Points, in no order, along strands that fork and pass close to each other.
Two points are linked if the straight distance between their rows is under 68.7. Some points are linked to none.
z_309: [-23  18  -2   6   4  26   5  18   3 -20 -24   3  13 -38  -1  44  -8 -15
  35  18  21  10 -11 -35 -17   6  -4  25  21  -9 -35  -1  -3]
z_596: [ 35   6  -6  19   2  14   7  10   8  -1 -24 -35  14   2  10   1  16 -19
  26  10  21 -16   2  10  -8  16   4   0 -27   8   2  -3 -23]
z_451: [ 15  -8   9  12  23 -23   9   1  -2  28  15 -25   7  33  -4 -22 -11  -7
 -15  15 -16  -4 -10  48   4  20   1  11 -45  15 -19 -18 -26]
z_268: [  4 -14   7  -5 -18 -19  -8 -12 -14   2   7  23 -11  19   4 -15  10  14
 -20 -12  -6  -6  12 -16   6 -14   1 -22  -3  -4  10 -15   7]
z_917: [-17   0   1   7 -12  17   0   7   5  -3  -4  17  11 -15 -10   1 -11 -14
  19   2   4  15 -12 -38 -10  -4 -22  11  15  -7 -17  -1   5]
z_726: [ 16 -21  -1   7 -17 -25  12   0  12 -11 -10  15  26  12   3  -8  21 -15
  22  13   5 -11  21 -12  16 -10  13 -18  -2   0 -27 -11 -10]
z_925: [  6  -2 -19 -32 -44  13  -5 -18  -5 -11   0 -10 -14 -17 -29  -2  14  20
  21 -14 -15 -22  50  -7  14  -4  33 -23  15  10  31  -5  16]
z_261: [ -4 -17   1   0  22  -2  -2  -7 -10 -17  -9   7  11 -17   0   3  24  -6
  17   3  -2 -12   4  -4   9   6   5  15  11   4   8  10  17]
z_35: [ -6   4  -6  -2  -8   7  17   7  22  -2 -27  -5  10 -15  27  12  17 -17
   4  -5  10   1  14 -17  -9  -7   8 -32  16 -10   1  -1 -22]
z_395: [-15  22 -15 -23 -13  31 -17  -5 -11 -35 -17   2   7 -31  -7  23   4   6
  24   7 -17 -11  31 -27 -12  -7  22  12  35   0  36  -2   6]
z_790: [-13  -7  -8  -4 -23  18  -7  -9  31  -4   0  -5 -19 -22  -9 -16  -4   2
  21 -14  -4  -3  -3 -15   0 -15  15  -9  -4   7  -3  14  18]
z_745: [-14   3   4 -16 -32  11 -14  -2  28  15  25  11 -41   5  18   1 -12  18
 -29 -16  16  12 -15 -16   2 -14   2 -13  -1 -10  29   7  -4]
z_868: [ 11 -17   7 -16  -6 -27 -10  -7 -38   4  10  26 -16  24  -1 -27  11  26
 -39  -6   1 -12  11   2  11  -5 -10  -9  -5  -4  18 -18  17]
z_684: [-35   9 -11  -4   8 -23   0 -26  -2 -24 -37  26  38 -34  -5  13  14  25
 -16 -15 -16  28  -5 -16   0 -29  -7  14  55  -1  29   6  18]
z_601: [-22  10   4   5  17   3   7  19 -12  21  -6  26  34  -4 -11  30 -19 -29
 -15   7  -7  34 -21 -10  -1   2 -39  25  16 -12 -30 -16   3]
z_855: [  7 -17   2  -9  -5  25 -14  -5 -24 -26   2  10 -19  -9 -23  -9  -3  12
  13  11   3 -20  17 -18  14   2  17   4  -1   6  16  10  23]
z_321: [ -1  -8  19   8 -27   7 -14 -17 -16 -21  22  43 -10  13  -7  -5 -22   2
  -8  -3   4  12   3 -33  25 -11   7  -3   3  -6   0  10  12]
z_812: [ 23 -15  -2  -1   9 -14   6  -1 -27   6  -3 -13 -18  18 -15 -24  24  20
   2  -2  17 -35  19   5   8  19  21 -13 -20  16   9  -2   4]
z_28: [-28  -1 -20  -6   4  -9  23  -8  13  -1 -25  13  12 -33   2   8   5  -1
  -5 -28  -4  26 -10 -17  -8 -20  -6 -11  41  -1   2   4  11]
z_518: [-33  30  12  -8  15   7  -8   0 -14  12 -12  29  10 -14  11  24 -17   7
 -15   9  -9  29  -9 -40 -21  -5 -19  25  26  -4  15  -3   2]
z_736: [ 14 -12   5  14  44  17  -1   6 -21  -9  14 -20  -9   2  -7  -4   1  -9
  19  17   5  -9 -21  20  -5  24 -11  30 -24   2 -14  15   6]
z_818: [ 38   5  10  29  28 -23  14  -8 -12  11  13 -39 -18  28  -6 -21  -6  13
  -6  11  17 -30  -3  40   7  35  25 -15 -52  21  -8  -9 -21]
z_896: [  4  -5   7   2  11 -30  -8   9   2  34  31 -13 -22  43  10 -35 -24  18
 -35   3 -16   6   1  47  -8   2   2   3 -45   8  -4 -28  -5]
z_593: [  8 -12 -11 -17 -52  -6 -10   0 -23  -4   2  19  -4  20 -16 -37  10  26
  16   4   0 -24  32 -13  10 -12   1   1   1   5   9 -13  -4]
z_61: [-35   5 -13   2  31   2  -6   4  -4 -42 -27   2  41 -42  -9  36   7   3
  47  14   6  -1 -10 -11 -15  -2   1  51  47 -23 -24  -2  27]
z_631: [-24  13 -20 -27  -7   5   2 -14  -6 -26 -29   3  29 -33   0  20  14  18
  17  -5 -25  -8  28 -13  -9 -19  16   5  53   0  28  -2   4]
z_72: [ 24  23 -19 -12 -42  35 -15  15 -29   5  -1 -13 -55   7  -4  -8  -9  13
  11   5  33 -35  15   1   6   8  34  -1  -3  17  41  13  -5]
z_66: [-19 -13 -18  -6 -33  -3   1 -19  40  -2 -17   1  -6 -27  -4 -10   8  12
  10 -29 -15   9   6  -8   3 -30  16 -20  22   0   3   5  10]
z_840: [-13  23 -23 -27 -39  46  -8   2  21  -6   2 -10 -26 -40  -8  27  -5  -6
  24 -20  -5  -5  21 -17  -6  -8  26 -14  35   2  40   9   9]
z_704: [-40   6   4  -7  14  -8 -14 -26  -1 -28 -18  26  29 -29  -9  14  -2  26
 -15  -9 -19  22 -11 -25   0 -28  -3  23  33  -4  33  14  38]
z_668: [  2 -15  12  -8  31 -11  -5  -2 -24  13  24   5  -9  34  -8 -16 -11   6
 -41  -2 -20  10  -7  29   3   7 -22  10 -23   3  -1   4  13]
z_160: [-37  23  10 -13  24  19 -13  -1  -8 -19  -9  12   5 -30   8  25 -13  19
   0  10  -3   9 -17 -38 -17  -5   8  28  25   7  17   1   8]
z_864: [ 14  -1 -20 -24 -34  21  -6 -11 -16 -26  -7 -13   3 -13 -37  14  17   4
  40  -8 -11 -29  57   0  14   3  43 -19  18  13  11  -9  10]
z_411: [-19 -11 -19  -5   2 -19  14 -20  29  -1 -31   2   7 -38   4 -12  21   8
   6 -30  -5  10  -8   1  -5 -25   1 -16  38  -1  12   6  19]
z_606: [ 13 -20   5  24  37 -22  24  20  25   1 -21 -21  43  -3  21  25  26 -28
  20  21  11  -4 -11  26   9  14 -19   8  -1  -6 -18  -6 -12]
z_273: [ 27  -3  17  20  15 -21  17  -5   1  15  17 -26 -13  38  -3 -23 -26   3
 -16  18   2  -9  -6  38   6  23  17  -4 -44  12 -22 -12 -30]
z_856: [  7 -13   7  11  36 -31  15   4   8  32  18 -27  25  25   4 -12  11 -18
 -19   6 -19  -1 -19  59   4  15 -11  12 -30   6 -13  -7 -12]
z_410: [ 31   1   9  14  36  17   6   7 -13  -2  26 -34 -37  34 -22 -12 -42  23
 -19  15   3 -10 -18  41  -1  28  -1  14 -36  16  -2  31   3]
z_699: [ 38   4  -2  17   4   4  14  12  -3  21 -11 -25  10   7  14 -14   7 -16
   3  13   8 -19   1  12 -15  15 -13   2 -34  11  15 -13 -29]
z_293: [  9  -4   4  -9 -15 -14 -22   4 -16  15  27   7 -56  38   1 -18 -23  38
 -49   1   9  -5   5   4  10 -13  -5 -11 -25 -15  33   4  13]
z_765: [ -4  15   0  -5 -18  28   3   9  12  13   7  -7 -28 -12  21   4  -1  -7
  -8 -12  22 -10  -3 -14 -14   6   2  -9  -2   0  23   2 -24]
z_845: [ 10 -18   4  20  43 -27  21   6  21  -2 -28 -24  30 -12  18  20  39 -25
  27   5  18 -16 -14  25   4  13   8  -6  -1 -14 -10   2  -9]
z_303: [ -2  10 -11 -25 -64   4 -10  -7 -32 -34   2  14   3  15 -15 -17  14  27
  17  -7 -14 -14  47 -26   7 -19 -12 -15  13   4   7  -8  -9]
z_464: [ -4   3 -12 -28 -35  11  -9 -13   1 -14   6  11 -19 -16  -4   1  11  23
  -3 -18  -9 -12  35 -19   4 -20  23 -25  20  -3  36   4   2]
z_573: [-28   5 -18 -21  -3 -13   0 -30  -8 -35 -32  19  31 -29  -3  11  24  25
 -10 -10 -23   5  31 -11  -6 -32   5   8  49  -4  40   1  13]
z_676: [-33  15 -19  -6   6   4   4  12   4 -47 -45   5  45 -45  -6  38   3  -3
  47  13   8   8   8 -21 -17  -9  11  31  56 -20 -18 -12  19]
z_645: [ 18 -12  11   6  18   0   9   8 -29   4   2  11  13  16   9   6  -7 -28
 -19  25   1  -5   5   6  12  16 -23   5 -20   0 -11 -16 -26]
z_714: [  6  -3   2   2  -8 -28  -3  -3  23  29  30 -15 -41  34  15 -35 -15  31
 -31   4  -1  -7  -5  17  -7  -6  14 -12 -42   7  11 -16 -11]
z_172: [ 25 -13   4  14  39 -23  15  -5  -1  -5 -21 -27  22  -9   5  19  50 -12
  32   9  26 -35   1  31  11  22  18   0 -15   8   5   7  -2]
z_20: [ 10  14 -17 -39 -45  24  -2   0   6   4   8  -5 -34 -14   8  -5  17  11
   2 -18   5 -23  34  -4  -7 -15  23 -31   7   6  32  -3  -9]
z_628: [  7  -6  11  -8 -35 -12 -28  -3 -12  -6  23  35 -38  39  -4 -14 -23  38
 -39   4   5   4  11 -14  25 -21 -10 -18 -11 -25  26   5  26]
z_810: [ -4  -3  25  -2  51   1   5  -4  -9   9  22  -9   9  14   7  16 -15 -14
 -31   0 -27  21 -33  34  -2  23 -21  12 -18   5 -11  15   1]
z_751: [ 13 -17  -5   1  17  -4   0  -1 -21  -8  -9   4   8   6  -8 -11  26  -1
  24   4  10 -34  16   0  10  16  11   6  -8  13   4   5  10]
z_836: [ -1  -5   5  -2 -46  -1 -23 -16 -12 -21  14  35 -16  22 -16 -12 -14  26
 -24  -7  -7   0  15 -29  27 -23   5  -7   5 -15  17  11  19]
z_271: [ 11 -20  -7  -3 -27 -16  -6  -1 -25   6   8  13  -1  23 -11 -41  -4  11
  15  20   2 -21  14  -4  10   3  -9  11 -16  17 -10 -13   9]
z_398: [  6   0  17  17  13   8  15  -2   9  12  33 -13 -16  18   9  -2 -17 -13
 -20  -3  -7   9 -16  16   2  22  -4  -4 -32  -4 -10   6 -16]
z_905: [ 19 -17  13  18  46 -31  25  -1  11  20  19 -37  41  27   5   5  17 -23
   0  19 -10 -12 -11  69  12  25  -5  20 -32  11 -26   3 -13]
z_438: [ -8  -9  14  -2  11 -15  -4 -17  -9  -2  -2  16  -3  -9   7  -2  21   5
  -9  -7  -6  -6   1 -16   9   1   5 -12  10  -1  11  10   0]
z_371: [ -4   6 -12 -18 -41  25  -7 -17  -9 -49  -5  -1  15 -24 -27  15  10  -4
  42  -3 -20 -15  43 -13   7  -7  27  -7  31   4   0   0   1]
z_282: [  9 -16 -13  -1   1 -26  17  -1  16  12 -23   0  10  -9  25  -4  26  -9
   2  -7   0 -10  13  -5   2 -11   7 -35   7   1   6  -8 -12]
z_377: [  4   5  -7  -3 -22 -30  13  19   8  16 -21  23  28   7  13  -4  -2 -25
 -21 -17 -10  30  -3  -5 -15 -26 -27 -20  21 -10 -18 -35 -14]
z_125: [-13  19  -3 -17 -62   3 -14 -20 -18 -31  -5  28  15   3  -9  -3  14  23
  -3 -23 -17  14  41 -18   5 -31 -12 -21  32  -8  22  -7  -9]
z_599: [-18  21 -11 -31 -49  42  -4  -4   1 -19  11   2 -17 -21   1  21   2   2
   6 -15  -3  -5  31 -17   2 -15  26 -14  42  -7  32  11 -10]
z_425: [-12  -3  15   4  51  18 -18  -4 -22 -34  13   4  -5  -1  -9  15 -10  10
   5  19  -7   3 -16  -9   2  19  -6  32   4  -4  -9  23  19]
z_197: [ 14 -13  -8  10   5 -27   6  -6  27  16 -11 -28   4   0   3 -22  33   4
  28  -1   3 -27   6  15   0   9  32 -18 -24  16  -7  -7  -3]
z_811: [  2  -6  13  -2 -18 -26 -29   0   3  18  33  32  -1  35 -16 -27 -23  14
 -36  -9 -21  35 -16  11  16 -26 -26  -9 -11 -14  10  -9  32]
z_286: [ 19  -6  -4   9 -20  20   4  12 -12   0   6   1 -13  11   6  -8 -17 -18
  14  22  24 -13  -3 -19   0   9   5  -2 -17   7 -17  -6 -22]
z_738: [-45  25   6 -22   1   6 -16 -13  -2 -28 -19  23   8 -27   3  24 -17  28
 -11   3 -22  19   4 -37  -9 -22  14  19  41  -9  38   2  17]
z_390: [-19   2   7  -1  16  -1   4  15   9  43  -1  -2  15   4  -4   6 -14 -25
 -23 -10 -20  37 -32  19   0   2 -37  15  -7   0 -32  -6   5]
z_588: [ 15 -16   6 -17   6  -7 -12  -3  -7  11  26  -8 -55  20   8  -8 -12  35
 -48   1  11  -1  -6  15  10  -6   5 -15 -24  -3  33  19   5]
z_308: [-11  12 -10 -10 -13  34 -10  -2  -1 -28 -17   0  13 -31 -10  17   4 -10
  41  -1  -6  -7  21 -26 -14  -2  21  -3  31   2   9   4  -4]
z_84: [ 12  17  -2 -17 -46  30 -10   9 -26  -4   8   3 -48  15  -5 -14 -11  17
   2  12  23 -36  28 -10   5   5  19  -5   5   7  25   8 -16]
z_499: [ -7  16   4  -5 -22  -9 -26 -12 -25  -5   3  44   8  15  -3  -8  -6  15
 -33  -7 -17  26   4 -26  -3 -25 -33   5  25 -11  32  -9  19]
z_465: [-10   8  10  12  24   6  25   5  42  29  17 -38  -8  -7   0  12 -16 -10
  -4 -15   5  26 -38  22 -13  18  -9  -7 -27  13 -22   5  -1]
z_703: [ 13 -12  -3  -1 -12  11 -14   3 -25 -18  10   1 -37   9 -31 -29  -9  22
  11  18  11 -28  11 -17  17   7   8   7  -9  14   8  17  24]
z_280: [-26  38 -17 -30 -37   5   6  -6  -1 -26 -15  19  12 -17  24  18  -1  16
 -13 -21  -8  25  31 -24 -16 -32   4 -19  60 -11  17  -5 -13]
z_547: [ 15 -30   9  15  14 -18   3   7   7  10   5  15  37  14  -2  -8  -7 -38
  13  21   3   6  -4  15  18  -1 -10  16 -16   3 -44 -17  -9]
z_36: [ -4  18 -14  -2 -43 -22   0   1  -1   1 -13  33  25  11  10 -16   4  -2
 -16 -20  -9  32  10 -16 -14 -38 -31 -17  35 -21   3 -17  -9]
z_121: [ -8  26  -8 -11 -73  -7 -15 -12   6 -13  -1  34  11   8   0 -11  -3   9
 -11 -28 -13  29  11 -19  -3 -42 -24 -21  35 -19  10  -9  -6]
z_208: [ 12 -21   6  22  20 -17  17  13   9   7 -12   3  38   5   6   2  11 -33
  12  11   2  -2 -10   7   6   5 -23  15  -8   0 -29 -10  -9]
z_161: [-24  21 -10 -23 -36  14   0  -1   4  -5  -9  15 -11 -23  16   6  -2  16
 -14 -17  -6  21   8 -33 -16 -22 -12  -8  35 -12  27   2  -7]
z_654: [ 21 -22 -13   5  -6 -23   8  -3  27  -2 -16  -9  21   3  -1  -6  33 -10
  41  14  10 -24  18   2  23   0  30 -22  -6   5 -21 -11 -10]
z_636: [ -9 -12   7   4  26  -3  -1  14 -10  22   6  17  27  11  -7   7 -14 -33
 -16   2 -11  25 -23   8   3   7 -31  21  -7  -3 -32  -8  -2]
z_507: [  7  -3  13   0   7  13 -13  -5 -17 -11  18  16 -47  14   4  -3 -16  15
 -23   1  20 -13   1 -12  20   9  26 -11  -1  -1  19  20   6]
z_978: [ -3  -6  13  10 -26  -6 -23   4  -6  12  26  32  -6  31 -12 -19 -26   2
 -25  -2 -22  30 -19 -10  16 -14 -26   6 -14  -9  -7   1  21]
z_58: [ 16 -11  -7   6  10 -35   8   1  22  37  -8 -20   5   7  20 -23  22   5
   2   3   0 -19   6  16  -8   5   6 -20 -29  11  -5 -23 -23]
z_648: [ 10  10 -14  -7 -45  33  -1   9   6  -2   0  -9 -23   1   9  -5  12 -17
  27  -1  20 -23  17 -16  -4   3  25 -21   1  11   1  -2 -33]
z_560: [ -5  -4  -9   3  -6 -11  17  14   1   9 -24  14  33  -4   7   3   8 -17
  -1  -1  -1  17   3 -17 -10 -11 -28  -9  24  -9 -15 -16 -13]
z_154: [ 19   1  -2   5 -20   2  -4  -4  15   9   1 -23 -33   0  -6 -23   4  19
  22   7  22 -27  14   2  -4  10  47 -26 -26  23   8   1  -4]
z_78: [ 23   3  20  15   4   1   7   6 -12  20  34 -21 -20  41  -9 -22 -53  -7
 -44  11  -3   4  -8  49  11  19   7   6 -45   8 -25  -6 -21]
z_730: [-14  -3  11  -3 -11   2  -7   1  37  22  22   1 -30  -1  16  -1 -18  -6
 -19 -17   4  12 -15 -16   0  -9   1 -13  -8  -4  -3  12  -1]
z_186: [-17   5   3  19  50   4  11  10  13   1 -11 -11  17 -24  -4  29   1 -17
  13  -4  10  12 -27   4 -17  20 -23  24   6  -7 -30   5   7]
z_184: [ -5  15  -5 -14 -43  32  -1   7   3   6   6   7 -20  -4  26   8   1 -10
  -3  -7  21  -6  14 -26  -8  -4   8 -14  16   1   8   1 -34]
z_938: [  8  -3  19   1  15   2   1  -3   1  17  27 -13 -45  14  16  -5 -16  14
 -33  -5   9   0 -13  10   4  11   3 -10 -30   0  16  11   0]
z_68: [-52   1 -10  13  34 -11   0  -8  10 -36 -21  11  32 -47 -12  28   6  13
  22  -6   1   9 -17  -3  -6 -12  -4  40  47 -19 -23  14  39]
z_331: [  5   1   2  17  60 -17  21   1   4  14   2 -28  30  -6  15  15  26 -20
  -6  11   2  -5 -19  48  -9  21 -20  16 -10   4   8   8  -8]
z_687: [ -1  15  17  23  33  13  14   0  24  13  21 -39   0 -11  -8  22 -16 -21
   7  -9  12  17 -36  21  -9  34 -19   8 -28   2 -40   8  -3]
z_491: [ 10 -17   8  13 -18  -8  -7   2   0   8  10  16  16  21  -5 -23 -15 -28
   1   9 -10  12  -8  -4   5  -9 -11   7 -13  -1 -34 -15  -2]
z_895: [-26  -7  15  11  46   0  -9  -8 -12 -31   9  18  21  -7 -10  22   0   4
   5  11  -6   7 -20  -5   3   6  -7  41  12 -13 -12  18  30]
z_356: [ 23  -4   8  16  23  23  -1   3  -7  -6  20 -31 -31  16  -9 -18 -23  12
   1  11  11 -15 -19  19   0  23   0  21 -29  15  -6  27   9]
z_701: [  1  -4  14  15 -14   6   3   9  11  17  10  20   2  12   6   1 -22 -32
 -14   0   2  19  -9 -12   2   6  -9   1 -10  -5 -29  -6 -17]
z_732: [  8   1  -2   0 -12 -15  -2 -13  14  24  13 -16 -35  18   4 -29   3  24
  -6  -4   5 -17   5   4  -5   2  30 -18 -31  16   7  -4   3]
z_221: [-29  37 -12 -19 -25  17   8   4  -2 -34 -25   6  20 -19  23  33  -2  -1
  14  -7 -14   6  44 -34  -6 -23  24 -12  57  -6   8  -4 -20]
z_210: [-17  13  -5 -29 -51   4 -19  -2  11   2  15  28 -25  -2  20   1  -9  24
 -29 -23   2  15  12 -22  -4 -37 -14 -13  11 -20  31   4   0]
z_483: [ 24   4  -6   8  10  -1  -5 -12  25   6 -27 -36  -3 -30   6  16  40 -11
  33 -17  14 -18   0  21  -9  10  38 -31  -7   4  14   1  -5]
z_762: [ 19 -12  -3  -4 -11  -5  -8   6 -43   5   8  13 -28  29 -20 -44 -21  20
  -4  17   6 -26  14   0   9   5 -10  15 -17   9   5  -3  15]
z_8: [ 27  -4  10  13  17  14   7   5 -27   3  20 -11  -5  26 -19 -11 -41 -16
 -19  25  -6   6 -17  32   5  28  -8  17 -36   8 -26   3 -20]
z_871: [ -2   5 -15 -14 -37  37 -14   0  29  -7   7  -9 -23 -31 -22   1   4  -7
  33 -15  -2  -9  10 -12   4 -10  32 -17  14   2  14   5  13]
z_187: [  3  12  -4 -33 -54  13  -9   4 -20  -6  14  11 -49  13  14  -5   6  26
 -14  -8  19 -24  30  -8   1 -11  11 -18  14  -5  35  -1  -9]
z_65: [ 10 -14   9 -14  12 -30 -12  -4 -27  20  15  20 -14  25   4 -20   0  15
 -47  -6 -21   6  -1  19   0  -5 -22  -4 -12  -3  24 -13  15]
z_542: [-23   2  -9   3  26 -12  23   5  10  16 -24   4  14 -18  13  14   0 -14
  -9 -14   1  26 -13  -7 -12  -7 -21  -5  30  -3  -8  -4   1]
z_640: [-14 -14   9  10  16  -9  10  -4  33  10  16  -4 -17  -2   6 -10  -7   4
  -3 -16  -9  18 -25   2   4   2  11  -4 -14  -1 -23  21  11]
z_828: [-29  16   7  -6   5   7  -4  18 -14  25  -7  28  22  -4  -1  13 -19  -8
 -23   0 -12  37 -15 -22 -15   0 -40  13  19  -6  -2  -9  -3]
z_758: [  3   1   2  -8  -9 -33 -26   6  12  37  28  19  -6  27   1 -27 -11  15
 -44 -15 -32  36 -21  23  -2 -27 -22 -11 -26 -10   2 -23  16]
z_254: [-10   4   6  11  26  10   2  13  -4  -9 -17   2  26 -31  -4  36  -9 -19
  26  17  13   8 -20 -18 -17  11 -21  32  13 -12 -35  -4   0]
z_747: [-43  -2   0   6  48  -1  -3  -7   1 -21  -6   7  15 -36  -9  23   6   7
  13  -2  -9  17 -30  -2  -8   5  -8  35  31 -10 -18  14  35]
z_37: [ 14  -8 -16  -5  19 -15  15  -6  22   5 -33 -28  11 -25  17   7  43 -13
  26  -6  11 -16  11   9   2   0  18 -31   7   1  11  -3  -6]
z_832: [  8 -10   8  21  53 -22  32   5  19   9   2 -48  35   9   5  22  16 -30
   7   7  -4   2 -31  60  -1  29 -16  18 -21  -3 -21   3 -10]
z_44: [ -9  -6  13   3   6   8 -13  -2  -1   7  23  26 -15  16  -1 -10 -13  12
 -21  -8 -14  15 -17 -19   7  -7 -20   5  -5  -6  10  10  15]
z_933: [ 41  21 -11  26  -1  21  -1   9  -1  -8 -39 -31   3 -10  -4  16  26 -23
  39   5  26 -26  -1  11 -12  24  24  -3 -34   9   5   5 -18]
z_572: [-12  -4  18   9  31 -12  23  -2  31  34  27 -29   3   9   2   6 -24  -8
 -20 -13 -25  33 -39  35  -8  16 -14   0 -27   4 -34   9  -4]
z_666: [  0 -12  16   0  52 -11   1  -8 -10  12  22  -3   0  12   8   0   5  -1
 -28   0 -18   4 -16  22   0   9 -17   6 -10   2   6  12   3]
z_441: [ 19 -11   5   9  34  24  -2   6 -32  -4  15  -7  -2  11 -14  -4 -30 -18
   4  25   9   3 -19  18   1  27 -21  29 -29   8 -29  13  -4]
z_932: [ -5 -11   4   2  29  20 -18  -7 -25 -31   7   4 -24  -3 -17   0  -7  22
   3  17   0 -12  -2 -10   8   7   1  20   0  -6  20  28  34]
z_535: [ 36  29 -19   2 -39  56 -12  11 -15  -3  -4 -16 -40  -4 -11   2  -4  -5
  23  10  42 -35   8   6 -11  17  42  -1 -15  14  23  17 -13]
z_638: [  0   3  20  18   7  14  12   7  10  16  12  -7  -1   4  12  14 -24 -26
 -16  -1   7  16 -25  -1   0  25  -7  -5 -24  -2 -21  -4 -24]
z_134: [ -4  -2 -18   5 -17 -10  22  20   7 -13 -35  19  44  -2  16  11  11 -19
  17   9  -1  12  16 -28   6 -18 -25  -2  39 -11 -17 -10 -15]
z_885: [-16 -18   8  10  25 -21   5  -4  33  26  25  -5   4  14  -3 -13 -10  -1
  -8  -9 -26  26 -35  25   2  -7  -6   1 -16   4 -29  10  21]
z_914: [ -4  -4   2   2   8 -29  -8   6  19  40  18  -2  -8  26   6 -35 -11   1
 -31  -6 -32  19 -15  32  -6  -7 -14   0 -36  -1  -5 -27  -2]
z_987: [-39  29 -10  -5   2  13   4  20  15 -30 -43  -1  22 -55  -7  51  -8  -3
  46   7  23   8   4 -30 -17   0   5  16  47  -9 -38  -4   7]
z_47: [ -5  13  18   3  -3 -18  -9  11 -26   1  -9  54  48  10  -9  10 -10 -21
 -26  12 -18  37  -8 -14  12 -14 -21  17  23 -15 -11 -18   2]
z_129: [ -4  -5  12  21  47  12  15   9  10   1   8 -27  20 -13  -1  28  -9 -22
   8  -2   3  15 -35  22 -13  26 -31  20 -11  -6 -47   5   3]
z_875: [ 13  13  -3   7  -9  19  13   4  22   9 -16 -20  -5 -17  27  15   3 -19
  10  -7  21  -5   0 -17 -15  12   7 -20   1   4  -4   0 -28]
z_783: [ 12   4  -4  29  53  -2   7  -1  19   1  -3 -45  16  -9   1  13  28  -8
  33  -4  18   0 -46  45 -19  22 -11  22 -15  -7 -20  23  14]
z_536: [ -4   0  -4   2 -20  32  -6   4  -4 -16  -7   8   0 -15  -2   1  -2 -12
  26   7   2  -9  12 -26  -5  -5   3   2  11  -3  -1   0  -3]
z_979: [-11 -11   8   5  14  12  -2  -2  -3   0   7  12   2  -4 -10  -2  -9  -8
  -3   3 -10  11 -15 -24   6  -1 -23  12  -3  -1 -10  13  20]
z_620: [ 17 -22 -11   3 -10 -10   6  22   9 -19 -34   6  45   2  12   8  20 -27
  32  24   5  -1  22 -15   9 -16 -12  -5  13  -4 -32 -13 -17]
z_120: [ 22   2  -3  -3 -34  17  -2  -2  13  -3   3  -8 -21  -5   0 -11  13   2
  28  -4  16 -26  22  -7   2   0  43 -26 -17   7  -2  -4  -7]
z_180: [ 38  -1   5  19   5 -18   8   3 -24  12  -3 -22 -22  27 -10 -23   2  19
   3  15  32 -39  10  19  17  30  32 -15 -39  28 -11   0 -12]
z_333: [ 22  -3   6  19  53 -14  10 -11  -6   4  -2 -35  11   2   8   6  41  -7
   9   0  11 -24 -16  39  -1  29   0   4 -21  13  14  17  -1]
z_955: [ 30  -9  -3   8  17 -26  10   3  -2  32  -8 -28   4  21   7 -19  29   2
  -3  12  12 -25   4  28  -4  11  -1  -9 -40  12  14 -20 -23]

Follow the links from the first point to the second, and from the first to the third. Name the last point that the two ways share.
z_197, z_599, z_68 -> z_560
z_160, z_896, z_864 -> z_308
z_701, z_751, z_441 -> z_273
z_84, z_790, z_738 -> z_464
z_593, z_620, z_535 -> z_560
z_868, z_331, z_441 -> z_273

A fork is a point with three links. Follow the links from the first point to the second and name the forks in between, in order.
z_268, z_441 -> z_273
z_197, z_855 -> z_560
z_308, z_303 -> z_464 z_560
z_160, z_84 -> z_308 z_464
z_828, z_44 -> z_308
z_66, z_704 -> z_464 z_308
z_134, z_308 -> z_560 z_464

Name the points in between on the shortest way along the links from the first point to the second, in order.
z_810, z_273 -> z_666 z_668 z_65 z_868 z_268 z_438 z_261 z_751 z_812 z_180 z_818
z_638, z_812 -> z_701 z_491 z_547 z_208 z_606 z_845 z_172 z_333 z_331 z_832 z_905 z_856 z_451 z_273 z_818 z_180
z_68, z_161 -> z_61 z_676 z_987 z_309 z_254 z_186 z_129 z_687 z_465 z_572 z_885 z_640 z_730 z_745 z_210
z_978, z_535 -> z_44 z_979 z_917 z_536 z_308 z_371 z_864 z_925 z_464 z_20 z_187 z_84 z_72
z_620, z_703 -> z_134 z_560 z_377 z_36 z_121 z_125 z_303 z_593 z_271 z_762
